Points, in no order, along strands that fork, close into loops and pass close to each other.
In the rows, 128 means zero.
Points whose rows are less than 131 apart are linked; no others are. Some points are linked to none.
j_471: [106 131 154 145 101 155 106  79 103 117 134 112 148  59 167 150 170 130
 107 201 120 111  70 129 140 106 154 100 124 155 169 106 131 151 152]
j_622: [193 199  92  65  48  98 168  61 109 103 190 126 157 132 145 142  53 146
 175 134 127 154 141 111  89 159 157 119 156 143 100 159 149 152 193]
j_618: [168 199 129 105 166 116 185 112 144 161 121  95 178 183  96 148 124  98
 154  99  96 173 156 149 129 132 103 184 169 100 136 171 135  98 159]
j_298: [183 203  96 101  90 111 169  62 113 107 163 134 156 147 162 134  80 119
 178 149 110 166 125 100 134 158 157 135 147 116 109 136 131 118 191]
j_891: [114 120 100 159  71 112 131  94 110 169 183 150 103 162 125 130  76  89
 156 173 144 104  68 155 159  96 124 163 118 145 136  51 131  88 103]
j_516: [117 104 101 172 133 121 175  76 133 189 156 104 111 128 126 146 156 125
  98 161 110 135  91 130 138  92 138 148 122 130 193  81 149 131 121]
j_588: [122 112 127 166  92 118 105 169 183 137 144 210 104 181 115 110 115 161
 100 142 139  54 128 146 127 154 144 101 158  99 121  73 153 106  67]
j_365: [118  89 164 146  75 149  87 115 115 131 131 137 136 112 127 122 148 140
  99 143 167 104  98 137 124 122 158 113 130 151 142  85 139 126 122]
j_799: [173 147 113  88 105 123 141 129 110  99 152 149 135 168 184 110 115 155
 150 131 172 146 141 115 105 126 158 125 136 131  94 183 165 119 155]
j_244: [151 144 146 110 188 113 141 186 126 104 116 130 141 155 131 128 131 123
 156  44  85 193 204 120 110 103  88 165 149 123 119 193 126  82 131]
j_586: [170 169 153  83  57 147 143  50  98  97 148 101 166 134 140 116 120 157
 122 112 121 142 115  92 121 148 149 101 140 134 128 131 127 175 185]
j_386: [139 129 115 136 152 128 164 150 135 175  89  88 106 166 141 107 152 115
  96 135 154 128 131 141 139 125 134 112 107  80 146 130 176 103  95]
j_567: [110 117 130 167 166 111 176 111 106 125 111 119 141  85 157 148 177 148
 119 143 124 113  93  96 128  96 138 110  87 111 164 131 120 152 126]
j_148: [150 191 124  79  88 164 142 102 122  90 111 135 170 129 148 132 124 160
 141 101 121 208 190  50 119 105  84 155 162 111  87 236 120 160 190]
j_943: [111 127 122 141  91 151  92 126  90 128 131 124 126 132 164 124 154 164
  96 163 194 123  79 144 111 136 181 101 109 165 132 106 158 144  85]
j_331: [146 111 113 102 122 128 136 181 156 109 100 163 110 179 161  98 110 190
 118  96 167  95 196 155 136 148 126 111 122  60  90 179 173 111 116]
j_422: [ 77 103 107 151 160 100  94 162 175 160 140 124 121 103 117 110 125  60
 126 130 109  71 110 139 132 118 110 165 131 168 145 107 107 112  84]
j_739: [127  95 150 161 129 140 142 122 164 163 109 130 107  94 107 148 155 108
 120 150 116  97 101 104 136 148 130 114 155 103 157  83 108 114 145]
j_344: [141 127 144 110 157 124  82 141  88 130 111  80 132 143 110  99 160  85
 111  64  76 164 147 131 104 106 102 144 126 169 175 142 133 126 105]
j_43: [101 124 106 166 160 102 166  76 142 185 145  67 147 105 126 126 174 108
  91 133  76 148  87 139 149  98 133 153 146 151 223 100 140 155 141]
j_143: [174 107 153 132 149 134 149 118 143 135 122 100 123 159  80 131 147 163
 124  73 127 122 138 160 104 125 130 145 126 134 149 136 142 130 124]
j_517: [174 178  86  78  69 122 184  63 104 140 134 142 135 135 192 118  82 148
 152 188 169 118 133  97  99 136 136  88 132  90 110 111 146 149 186]
j_638: [121 126 151 140 143 148 169 125 101  95 101 140 178  69 110 125 162 141
 133  99  98 162 135  48 127  81  94 125 110  92 122 147  86 165 156]
j_906: [147 147 116 143 171 101 130 166 194 143 153 159 120 176  89 122  88 117
 142 112 102  90 152 167 122 162 119 163 162 120 101 131 158  75  98]
j_922: [142 140 128 100  95 135 157 113 153 106 173 141 118 118 106 169  54 134
 179 150 145  88 116 137 148 125 106 121 121 111  85  88  92  96 124]
j_650: [155 144 120 141 103 122 138  91 125 125 147 160 125 141 167 135 125 123
 168 172 116 130  90 104 138 137 154 142 151 131 127  91 125 111 158]
j_862: [188 127 117  79  85 128 149 111 105  89 178 152 141 168 155 140  91 165
 178 109 170 150 170  92  94 139 133 125 146 154  83 184 150 107 152]
j_902: [ 94  91 153 113 161 137  67 143  82  81 110  89 129  70 138 123 174 136
  82  99 105 164 129 148 125 100 114  89  83 147 138 147 126 179 144]
j_6: [171 200 124 100 158 118 172 102 171 126 142 118 168 148 114 167  84 122
 178 131 135 160 153 149 134 140 121 168 148  93  98 178 125  88 169]
j_756: [123  91 155 149 108 132 121 122 154 143 158 149 115 132  75 132 111 125
 129 115 128  70 127 143 128 116 113 141 119 125 116  95 120 101  99]
j_137: [152 136 112 106 111 121 141 177 178 144 108 137 112 192 123 102 108 164
 133 106 160 108 177 174 131 149 123 121 138  76  94 150 172 101  91]
j_525: [164 153  83  96 133 110 184 119  97 121 109 123 132 154 204  79 120 164
 152 155 176 137 160 107 113 142 141 128 110 105 117 195 187 142 177]
j_806: [126  88 118 109 115 138 108 194 135  83 101 185  92 166 155 104 106 206
  97 133 190  95 186 139 139 140 142  83 135  78  76 147 181 139 130]
j_818: [148 131 143 124 157 119 140 124 169 146  98 117 119 127 117 138 148 116
 132 125 115 131 123 132 138 165 146 126 155 110 127 126 113 129 166]
j_594: [157 158 139 115 178 123 181 149 122 166  79  90 146 185 119 102 148 100
 148  98 102 157 170 138 122 117  89 152 151  84 154 165 148 111 145]
j_868: [ 89  89 144 104 148 113  78 142 108  84 119 103 124  63 106 116 153 100
 115  93  91 146 128 110 143 123  92 103 121 145 126 137  93 163 162]
j_757: [152 199 150 105 108 143 177  55 105 112 128  75 200 170 111 122 129 151
 140  64  63 177 142 113 135 110 118 172 140 133 152 166 108 152 158]
j_424: [ 80  62 123 162  96 129  72 102 131 158 138 146 119  90 144  97 141  59
 124 167 139  86  89 186 161 132 120 155 103 182 144 102 101 156 112]
j_246: [ 68  89 171 166 178 153  91 152 133 139  59 142 116  64 100 137 162  91
  79 123  88 113 148 107 121 144  99  76  98 126 173  99 135 118 110]
j_270: [146 118 106 115 184 125 148 184 104  96  88 115 111 111 145 121 165 184
  99 123 138 139 142 128 121  96 138  81 110  98 126 184 144 160 134]
j_850: [157 176 138 117 171 120 154 141 194 109 148 126 164 130  98 164  89  93
 159 104 109 150 168 128 130 164 112 162 141  97 105 176 119  81 125]
j_103: [172 139 131  99 122 137 154 118 147 116  86 137 131 133 150 121 135 138
 132 131 142 148 163 112 149 153 132 132 151  70 109 156 120 132 195]
j_507: [135  83 109 150 157 140 148 178 150  94 132 156 106  98 125 138 149 173
 111 154 128  84 103 126 142 111 155 105 119 115 111 127 111 150 135]
j_579: [159 165  89 105 144 131 202 107 122 116 125 153 145 134 195 115 107 154
 161 157 156 133 168  69 122 120 111 139 118  85  92 192 140 136 191]
j_395: [130 100 150 168  84 130 126 130 144 152 151 181  90 170  99 118 121 128
 109 133 129  68 115 137 123 124 112 119 142 127 131  83 148  93  70]
j_8: [152 139 126 148 190  99 160 129 172 164 159 133 132 183  64 131  96 112
 129 113 115 121 139 163 118 130 117 176 157 133 131 121 160  81 105]
j_995: [194 180 109  92 119 121 159 114 163 112 166 146 148 149 114 147  51 123
 181 128 171 140 171 161 124 159 108 141 136  96  75 183 145  84 157]
j_31: [139 147  75  77 135 102 147 128  99  80 184  96 122 111 153 141  92 133
 174 132 123 126 108 118 131 127 148 135 112 171  88 135 107 164 141]
j_522: [101 113 112 197 135 131 112 133 157 184 113 162  71 157 100 116 121 122
  65 160 145 111 104 140 142 168 130  86 135 108 154  66 181 126  66]
j_585: [155 137 102 116 119 124 155 151 162 110 157 153 100 142 127 139  95 148
 169 146 151  94 132 117 156 132 127 108 112  95  85 116 117 114 118]
j_322: [138  97 152 102 117 152  97 158 109 106 108 168 106 157 147 125 125 180
 105 122 173 126 169 122 125 150 156  77 128 105  91 116 161 123 138]
j_952: [165 137 127 113 159 120 127 190 132 101 117 153 125 173 152  97 128 130
 143  93 119 146 186 126 137 121 110 156 149 122 106 205 159  86 136]
j_247: [113 111 152 146 174 145  90 183  99 125  87 114  96 160 134 112 155 144
  84  98 140 140 137 140 125 134 127  95  95 130 145 150 176 114  72]
j_492: [132 159 149 120 158 130 143 154 149 113 108 117 181 127 108 137 150 113
 155  54  96 191 192  81  95  89  86 173 143 112 133 185 103  93 131]
j_716: [138 110 114 145 150 120 109 121 103 140 155 109 106 164  80  95 125  75
 112  99 100 115  95 172 146 130 122 162 120 175 137 105 144 122 108]
j_649: [ 53  56 156 141 121 130  73 128 119 125 113 136 138  73 150 123 139  90
 121 130 134  91 117 158 135 134 130 140  94 174 133 112  97 151 103]
j_982: [160 139 144  92  95 152 153 104 125  83 192 170 152 119 129 155  89 154
 182 119 159 117 150  84 109 120 108 137 132 157  75 172 100 107 151]
j_23: [110 144  99 111 127 100 132 105  74 130 158  66 117 157 144 132 116 112
 145 123 135 149  83 142 141 159 174 151 107 151 137 104 135 157 116]
j_145: [148 112 128 110 171 125 108 220 132 107  65 151 116 167 174  97 154 161
 119  98 126 158 189 149 125 107 144 116 144 104 120 199 152 112 125]
j_213: [112  91 120 147 162 136 129 158 105  79 118 160 117  76 153 155 134 168
 126 192 148  90 101 111 131  93 167  83 113 120 118 114 114 143 125]
j_440: [ 75  91 116 126 130 110  86 155 125 114 157 122 141 108 132 112 135  78
 135 107 122 108 114 146 142 123 114 164  96 178 119 130  96 131  83]
j_332: [108 110 132 148  95 119 105  66 132 150 154  91 124  78 137 134 149 109
 122 172 117 118  69 154 149 133 151 135 117 161 165  85 121 158 146]
j_750: [138 172  95 106 135 118 142 134  90 124 125  78 111 159 172 125 127 144
 138 130 181 149 103 143 122 157 196 122 105 131 103 136 136 141 112]
j_568: [160 141  91  64 112 134 159  98  80  93 176 119 119 113 162 143  99 148
 153 157 130 122 123  76 107 115 127 109 121 151  87 146 109 157 165]
j_534: [ 89 100 118 143 125 104  93 153 197 168 156 152 119 132  81 108 113  70
 138 122 123  73 126 162 119 162 109 173 159 187 123  97 112 110  79]
j_296: [158  96 119 129 184 128 148 176 126 113 103 140 106 128 108 131 148 170
 114 125 114 105 128 139 132 116 144  96 121  91 104 162 145 140 140]
j_98: [101 100 124 175 167 117 136 127 156 172 103 141  76 156  81  95 124  99
  87 108 107  87 136 130 137 164 105 104 118 129 160  77 160 121  79]
j_597: [155 154  96  60  85 123 180  52  91 133 155 124 140 117 186 137  92 159
 143 189 138 104 131  66  77 116 138  93 126 129 101 117 122 159 179]
j_845: [130  92 160 126 128 127  82 145 184 136 159 144 131 132  54 112 100  79
 130  71 121  86 155 148 100 157  81 166 149 184 113 122 128  88 106]
j_814: [114 132 116 160 197 114 121 225 146 152  29 125  91 145 139 110 167 147
  76 129 129 122 165 173 116 144 148  72 121  79 168 169 174 140  88]
j_153: [146 157 124 145 175 118 169  90 175 142 186 141 153 132  67 170  76 109
 170 124 116 128 115 158 126 114 105 192 133 142 128 126 134  64 113]
j_41: [202 128 156 102 159 144 138 127 120 120  97  94 133 159  82 125 149 162
 128  87 117 146 164 148 111 131 129 123 134 109 122 161 134 152 167]
j_540: [ 90 133 103 193 151 123 106 116 136 205 112  90 104 112 128 138 156 157
  86 159 172 162  85 160 146 170 182 126 129 162 166  91 158 151  76]
j_907: [ 85 129 124 170 166 113 117 128 130 167 116 102 107 108 147 132 155 104
 108 139 146 138  95 142 134 160 163 116 103 140 154  99 140 139 101]
j_256: [109 149 106 153 103 133 119  69  88 144 148 104 106 107 173 142 125 165
 103 194 176 133  59 137 117 126 169  80 102 155 138  82 161 157 117]
j_744: [137 149 123 126 162 120 178 160 124 145  79 106 125 168 144 101 148  97
 127 105 130 150 163 137 130 117 103 145 108  51 132 171 162 100 121]
j_637: [116 155 125 167 112 132  65 146 106 148 128 120 113 138 146 111 131 144
  84 142 200 153  83 169 112 168 175 109 109 165 122 102 147 141  61]
j_191: [106 117 137 128  54 106 131  45 125 139 165 109 161  86 134 132 135  93
 146 153 103  99  87 162 148 128 135 168 121 164 157  95  81 165 163]
j_954: [ 65  91 147 144 147 117  78  91 110 125 110 118 153  83 128  94 162  24
 114 107  72 143 115 134 139 132  85 148  94 180 160 113 107 161 136]
j_555: [ 85 170 109 122 139  84 162 100  98 151 151  47 150 154 137 140 135  88
 141 117  95 169  91 156 154 155 154 160 128 140 160 107 126 134 136]
j_539: [162 123 142  91 156 136  78 204 115 106  86 106 117 150 156 120 172 150
 115 100 124 168 158 158  96 116 164 124 149 134 129 167 147 131 128]
j_315: [128 157 123 105 126 117 169 116 162 162 149  71 168 126 118 150 143  95
 144 120 120 129 104 122 126 102 139 169 136 109 146 114  94 106 134]
j_989: [113 115 166  90  63 170 136  99 103  80 164 152 161  91 146 156 108 146
 175 133 139 117 149  64 107 100  96 156 139 169 105 164  70 128 133]
j_903: [146 134 138  98 101 130 147  68 102 101 167  97 162 132  95 142 117 117
 149  77 110 128 130 118 136 137 111 166 109 172 132 132 108 131 152]
j_944: [147 138 149 111 152 124 127 150 179  93 167 142 150 134  98 173  71 134
 169  91 143 129 168 134 129 136  97 151 115 111  84 163 121  81 104]
j_9: [134 125 160 102 135 147 126 156 201  95 153 148 137 101 102 177  95 170
 159 112 147 101 169 126 121 126 113 121 130 102  82 162 102  93 122]
j_392: [139 136 128  63 106 128 123 155 142  71 154 111 126 124 119 158  88 154
 152  69 140 185 204 101 135 117  81 124 141 129  77 216 103  90 140]
j_629: [ 60  98 147 152 166 116  64  86 128 165  82 105 129  71 106  83 166  38
  92 108  83 146 130 159 108 157  85 134 121 203 185 105 150 159 126]
j_501: [133 181 144 119 141 133 133  91 106 111  97 106 147 139 164 108 159  96
 122 118  94 171 128  77 140 145 147 126 135  96 141 148 135 152 178]
j_489: [ 85  71 146 142 112 159  59 175 144 126 114 173 103 106 115 123 142 140
  69 160 119  58 117 146 134 138 133  90 143 115 122  94 130 128  89]
j_67: [147  98 115  77 135 146 138 163 109  73 139 137 115 107 154 128 127 162
 123 138 140 137 171  59 138  72  80  89 130 107  73 187 113 136 170]
j_842: [104  99 134 109 191 103  87 182 136 110 111  95 109  87  89 113 163 106
 107  83  86 139 147 143 130 139 114 116 124 128 124 123 102 156 122]
j_46: [131 136  91 145 106 144 143 143 123 126 122 171  81 144 170 124 107 131
 113 200 152  86  94 118 139 103 139  87 112  80 117 103 149 100 104]
j_830: [121 148 109 134  49 124  82 152 118 135 126 188 102 144 147 119  83 164
 115 186 213  98 104 156 132 130 165  71 130 105  88  56 139 137  86]
j_857: [135 136 115 164 154 121 190  94 165 157 173 140 132 131  77 164 104 107
 151 151 113 103  93 137 142  90  77 172 129 118 145 104 109  85 114]
j_833: [113  84 175 136 123 157  97 134  83  72 140 180 127  94 144 124 126 119
 161 165  98 108 117 102 158 130 122 127 141 153 125 107  83 138 170]
j_848: [119 140  88 172  77 116 112 135 148 176 134 186  73 142 144 125  93 176
 128 187 187  91  96 158 128 127 165  88 131 100 112  45 146 127  73]
j_643: [ 90  98 103 143 102 123  85 149 119  99 163 170 105 113 123 132  89 146
 157 136 163  86 105 164 148 157 143 137 106 177  86  86  89 146  92]
j_912: [ 96 126 113 188 116 140  68 155 156 176 110 184  89 171 115 103 124 174
  48 160 161  98 113 149 151 172 142  64 132 100 134  86 178 144  40]
j_312: [151 112 149  74 127 147 131 174 178  86 138 139 119 131 121 144  89 191
 146  83 157 136 206 111 142 116  83 107 137  86  73 200 129 100 145]
j_767: [135 147 148 114 176 117 120 116  82 141 102  78 170 152  91 100 165  85
 123  47  47 169 157 144  78  72  79 168 137 175 190 151 112 146 125]
j_494: [116 137 143 132 188  99 156 131 159 163 108  89 127 110  83 121 161  81
 130 102  76 142 140 124 124 156 118 154 159 130 159 116 112 145 143]
j_924: [ 89  99 114 159 120 156  45 177 143 119 131 166 112 118 130 112 132 164
  78 144 152  92 105 151 131 142 169 102 148 137 108  95 122 145  79]
j_83: [ 88 121 146 115 122 115 100 117 132 108 115 140 191  55  91 122 156 101
 134  51  58 180 163  94 103  83  45 194 119 161 133 162  48 165 144]
j_519: [132 172 138 131 158 111 140 122  94 134  92  72 134 135 176 115 162 104
 124 129 101 176 114 126 134 129 162 124 124 116 162 152 154 141 146]
j_893: [100  79 148 132 161 164  56 171 104  87  99 137 117  68 119 137 168 124
  67 128 122 126 128 142 132 100 134  79 107 139 133 135 138 142 111]
j_550: [125 132  94 161 171 121 129 204 141 135  70 147  89 168 154 110 147 185
 109 123 164 114 158 151 129 149 172  86 113  81 110 171 173 139  85]
j_783: [155 169  75 125  77 112 123  93 117 143 154 129  99 138 157 121 107 156
 128 188 175 131  80 148 118 131 185  89 130 129 111  63 161 153 144]
j_722: [188 201  91  60  88 110 162  76 123  93 197 119 180 125 140 172  22 140
 192 130 158 159 170 125  85 159 144 134 148 150  81 195 140 119 176]
j_837: [106 112 162 164 172 148 127 101  87 120  98 112 139  75 140 141 173 125
  90 142  95 133  94 108 143 112 128  85  86 119 170 139 160 154 134]
j_690: [117 128 124 151 158 138 183 131 101 106 113 130 134  71 136 134 154 138
 128 132 115 116 114  61 141 100 114 101 102  88 128 133  96 153 157]
j_388: [ 95  82 165 181 101 143 137 105 153 186 130 158  97  79 115 139 144 105
 127 192 126  87 104 124 144 119 105 130 144 125 192  54 100 126 119]
j_577: [141 130 151 123 148 147 170 146 138 126  99 112 171 127 112 132 159 139
 124  57 113 160 157  79  97  66  82 156 109 105 129 170  98 101 104]
j_381: [137 167 152 123 145 133 133  77  94 135 110  86 178 157  86 112 152 115
 117  60  37 175 140 104 116 111  95 183 126 146 189 150 106 150 158]
j_277: [152 155 123 122 193 124 143 145 105 175  92  86 124 199 105  96 151  67
 120 104  89 152 132 153 129 119 102 130 157 126 158 146 165 111 119]
j_199: [110 116  89 151 102 126 126 141 118 138 158 140  90 144 142 129  95 102
 139 175 152  90  75 139 149 109 129 120 110 124 119  72 116 118  74]
j_991: [127 106 107 141  93 106 118 105 108 160 185 127 117 169  88 116  96  73
 126 122 138 126  77 179 144 139 131 164 123 170 131  89 138 111 104]
j_411: [139 167 112  76 115 141 170 127 134  87 127 132 164 119 161 143 102 130
 156 127 140 164 171  66 132 116  92 149 144  90  76 215 105 131 176]
j_413: [128  89 153 130 152 125 140 122 169 132 137 127 138 141  79 136 145 134
 127  79 108 105 135 119 104 112 113 165 113 133 130 134 113 102 108]
j_170: [126 135 160 124  82 143 150  83 144 131 160 138 144  96 105 172  84 123
 183 145 134  86 122 110 144 125  87 157 116 119  99 103  59  98 124]
j_966: [152  90 174 105 100 157 107 120 110 103 118 136 119 131 138 129 148 140
  93 121 157 136 139 114 122 131 152  94 137 114 121 110 147 124 159]
j_812: [110 104 133 132 198 104 116 169 171 139  83  98 112  90  77 114 166  79
 122  99  83 114 150 113 101 149 120 116 151 131 160 116 123 130 120]
j_279: [116 149 114 172 127 112  88 156 109 168 133 130 114 196 137 113 121 108
 100 112 167 147  98 160 127 172 177 133 136 160 135 111 155 120  62]
j_951: [ 62 108 154 187 177 133 114 111 114 139  79 110 133  62 125 134 180  92
  90 134  87 137 102 108 128 129 112 108  90 149 188 112 135 150 133]
j_714: [148 130 113 152 129 136 140 139 137 155 104 131  99 155 153 125 139 142
  95 163 171 114 106 141 132 133 160  91 109  82 131 130 163 120 126]
j_168: [ 97 136 133 107 101 129  72 139 135  73 132 137 176  66 100 131 147 109
 141  69  49 211 163  79 131  80  71 168 157 156 122 178  39 162 172]
j_62: [118 100 149 125  86 158 133 151 108  81 154 203  96 132 151 132  85 161
 173 175 133  74 133 100 156 126 109 104 133 131  91  89  93  99 124]
j_544: [124 100 148 112 119 150 149 160 110  86 124 202 111 116 170 144 109 173
 154 177 146  89 161  77 142 116 122  94 131 100 103 122 101 115 150]
j_34: [187 165 110 102  73 137 156  70 115 126 141 166 130 143 175 112 103 120
 159 169 145 140 119 101 126 151 165 124 139 109 119 111 145 128 195]
j_559: [145 118 105 167 120 117 173  82 164 191 175 122 125 136  92 150 127 121
 140 149 120 109  91 144 136  88 115 167 137 131 162  81 130 100 139]
j_74: [122  89 151 128 166 136 130 127 136 120 101 116 163 109  76 114 167 116
 107  50  81 140 157 119  87  84  78 173  96 136 155 150  99 113 117]
j_303: [116 164 114 162 174 110 134 127 109 144  96  76 122 125 180 129 177 123
  96 165 130 160  74 142 130 135 185 117 124 133 170 131 176 142 118]
j_316: [ 76  92 149 151 145 169  40 187 130 114  75 153 118  98 111 122 146 140
  42 157 116  99 123 150 127 124 126  63 113 110 123 123 171 111  71]
j_780: [133 142 114  90  91 115 118 142 118  74 158 107 135 124 124 156  86  93
 166 114 119 162 147 106 150 157 124 135 132 127  93 164  96 110 164]
j_546: [ 87 114 107 217 109 144 101 117 162 204 130 135  94 103 123 137 143 173
  75 176 178 146  93 164 131 154 166 114 134 163 186  63 148 148  78]
j_508: [146 131 132 118  45 121 115 147 114 113 156 210 105 141 136 133  64 185
 168 187 196  78 137 141 116 129 151  79 141 109  62  73 137 132  99]
j_537: [134 175  71 154 123 101 138 142 114 173 139 124 106 216 157 108 117 141
 118 150 176 154  92 168 130 141 188 152 137 133 119  92 162 109  85]
j_335: [118 142 133 144 179 113 150 114 139 167 111  69 143 107 103 112 188  87
 104 123  75 148 105 110 127 106 122 148 144 118 185 126 122 142 157]
j_483: [114 103 137 135  78 141 121 146  96 116 144 207 104 138 145 132  74 176
 168 187 166  51 121 125 138 113 126 103 115 118 112  56 104 113  82]
j_263: [165 146 101 135 100 105 146 102 147 176 152 116  91 137 111 136 119 147
 130 153 165 140  92 159 138 156 167 128 141 124 123  67 150 133 143]
j_330: [108 137 110 128 126  89 158 114 139 188 165  67 157 163 113 150 129  83
 138 124 113 142  92 152 122 141 151 198 147 148 153  93 130  99 127]
j_353: [144 151  93  73 113 113 149 133 139 141 134  75 123 151 130 151 106 149
 165 114 171 136 119 145 124 171 163 128 122 121  90 129 126 128 125]
j_696: [109 122 158 142  80 133 150  71 140 143 135 128 155  95 113 138 121  91
 160 132 113 116  98 130 134 135 104 174 131 140 140  99  65 126 154]
j_402: [150 113 115  92 155 135 153 158 110  74 110 126 127 104 139 125 168 169
 105 107 129 169 161  89 122  74  87  92 123  83 114 198 122 139 151]
j_406: [130 100 155 104 180 131  61 185 111 124  48 100  91 116  93 114 167 124
  90  91 102 161 161 155 113 145 125  88 125 130 146 120 142 158 135]
j_165: [113 100 165 109 100 145  99 155 149  92 146 144 153  97 107 140 132 111
 155  91 104 133 154  82 130  82  63 160 125 145 106 163  60 103 132]
j_178: [136 133 139  93 137 130 121 123 110  74 141 102 159 114 130 137 153 145
 142  65  87 178 150  83 110  97 103 148 124 150 126 178  87 151 161]
j_874: [ 76  94 133 180  87 120  64  79 123 167 137 112 132  73 143 116 150  90
  98 184 150 109  68 196 148 131 139 127 107 185 146  95 137 164 115]
j_346: [145 151  73 147 135  96 148 116 147 186 140 102 103 169 142 135 128 134
 143 162 155 150  93 154 118 128 175 148 142 116 152  88 158 119 114]
j_778: [165 163  95  96 113 105 168 139 145 106 148 170 110 159 157 145  46 134
 187 144 152 120 159 146 140 155 125 130 116  94  72 154 137  87 150]
j_398: [105  95 149 137 121 158 123 123  94 105 128 148 141  72 168 157 162 160
 117 201 138  91  85 114 124  93 164  95 118 154 143 111 103 157 141]
j_357: [139 173  96  82  94 124 172 110 159 154 143  91 154 137 151 164 116 122
 174 151 163 121 110 129 108 129 158 156 133 100 100 117 119 103 129]
j_195: [ 94  87 154 131 143 156 118 125 135 112 116 152 167  83  82 126 140 105
 130  69  86 125 161  95 102  80  53 165 105 136 131 139  67 128 135]
j_430: [ 76  77 177 177 142 131 114  96 120 139  96 134 135  89 121 115 151  61
 119 130  90 118 122 105 137 153  93 135 118 161 175  99 107 132 140]
j_987: [162 198 130  75  87 143 169  64 107  99 128  87 169 149 134 126 119 146
 131  94  90 188 150  87 139 136 117 132 136 131 126 171 120 164 182]
j_205: [ 96 131 109 190  74 130  90 156 174 169 138 216  91 160 127 122 115 181
  93 174 157  69 102 158 131 146 158  77 155  88 131  48 149 118  47]
j_223: [174 140 129 124 152 138 124 155 104 141  62  95 119 171 166 118 162 158
 123 126 151 147 146 175 112 126 183 118 134 126 153 164 177 153 129]
j_974: [143 144 133  75  96 112 122 170 131  91 137  92 140 146 114 142 109 110
 149  66 113 182 174 129 139 133 111 146 146 132 104 198 107 110 141]
j_449: [ 65  89 143 178 173 138  98 154 156 154  94 129  99 103 102 114 146  92
  87 126 105  86 132 119 134 155 109  86 111 125 168  93 157 118  70]
j_297: [ 91  85 151 198 101 144  96 107 146 190 118 158  93  77 119 146 142 122
  94 198 140 106  86 152 144 137 148 106 141 151 184  49 136 135 105]
j_428: [145 141 114 136 174 103 127 144  94 147 135  85 119 202  91 108 123  66
 121 102  86 152 113 172 145 139 126 161 151 162 146 123 159 112 121]
j_382: [102 105 121 155  89 135  62 160 126 103 151 192 111 131 112 119 116 174
 113 154 171  88 108 149 148 160 168 110 142 168  82  68 113 154  94]
j_122: [147 154 130 121 121 150 159  90 101 112  94 125 140 122 168 119 145 138
 125 141 129 152 132  69 138 151 148 101 129  76 122 154 126 150 201]
j_840: [149 152 151 101  73 133 146  38 104 119 170  94 147 138 115 141 109 147
 148 111 120 115 106 110 121 133 141 142 112 153 129 112 116 148 164]
j_839: [139 139 137 160 191 138 118 174 106 155  34 108 108 147 164 114 174 152
  94 146 148 151 135 173 125 141 170  94 125 110 164 171 181 161 118]
j_444: [138 117 148 107 105 127 100 111  71 106 151  86 143 151 112 114 132  96
 124  62  99 170 128 138 132 129 112 158 121 174 149 143 116 138 136]
j_227: [ 97  83 186 166 121 153 112 108 106 116 103 164 136  70 121 115 154  98
 144 156  89 104 126  89 152 125  96 153 140 153 158 103  65 131 159]
j_999: [121 117 159  92  84 159 116 120 125  97 150 135 180  74 141 149 134 124
 158 138 112 109 120  86 125  83 103 156 130 144 101 147  48 125 149]

A fork is a point with three links, a tip a point with one. Leave the first point through the second and follow the links. Name the first fork or tip that comes.
j_579 / j_525 -> j_195
j_122 / j_501 -> j_818
j_989 / j_982 -> j_148
j_906 / j_8 -> j_494
j_991 / j_891 -> j_594
j_839 / j_223 -> j_74
j_67 / j_402 -> j_332
j_780 / j_974 -> j_6

A piece is two or more points that can be reached from each other along the links. Count, over all rows, the pieces, the separate loops (a circle has one, a figure eight two, a Y none), the forks (points with three links) and the tips (points with one).
pieces -> 7
loops -> 5
forks -> 14
tips -> 18

A tip is a point with one link. Name the tips that can be reached along the links from each point below, in the order of the rows.
j_103 -> j_906, j_643, j_406
j_365 -> j_137
j_507 -> j_845, j_67, j_780
j_568 -> j_650, j_31, j_722
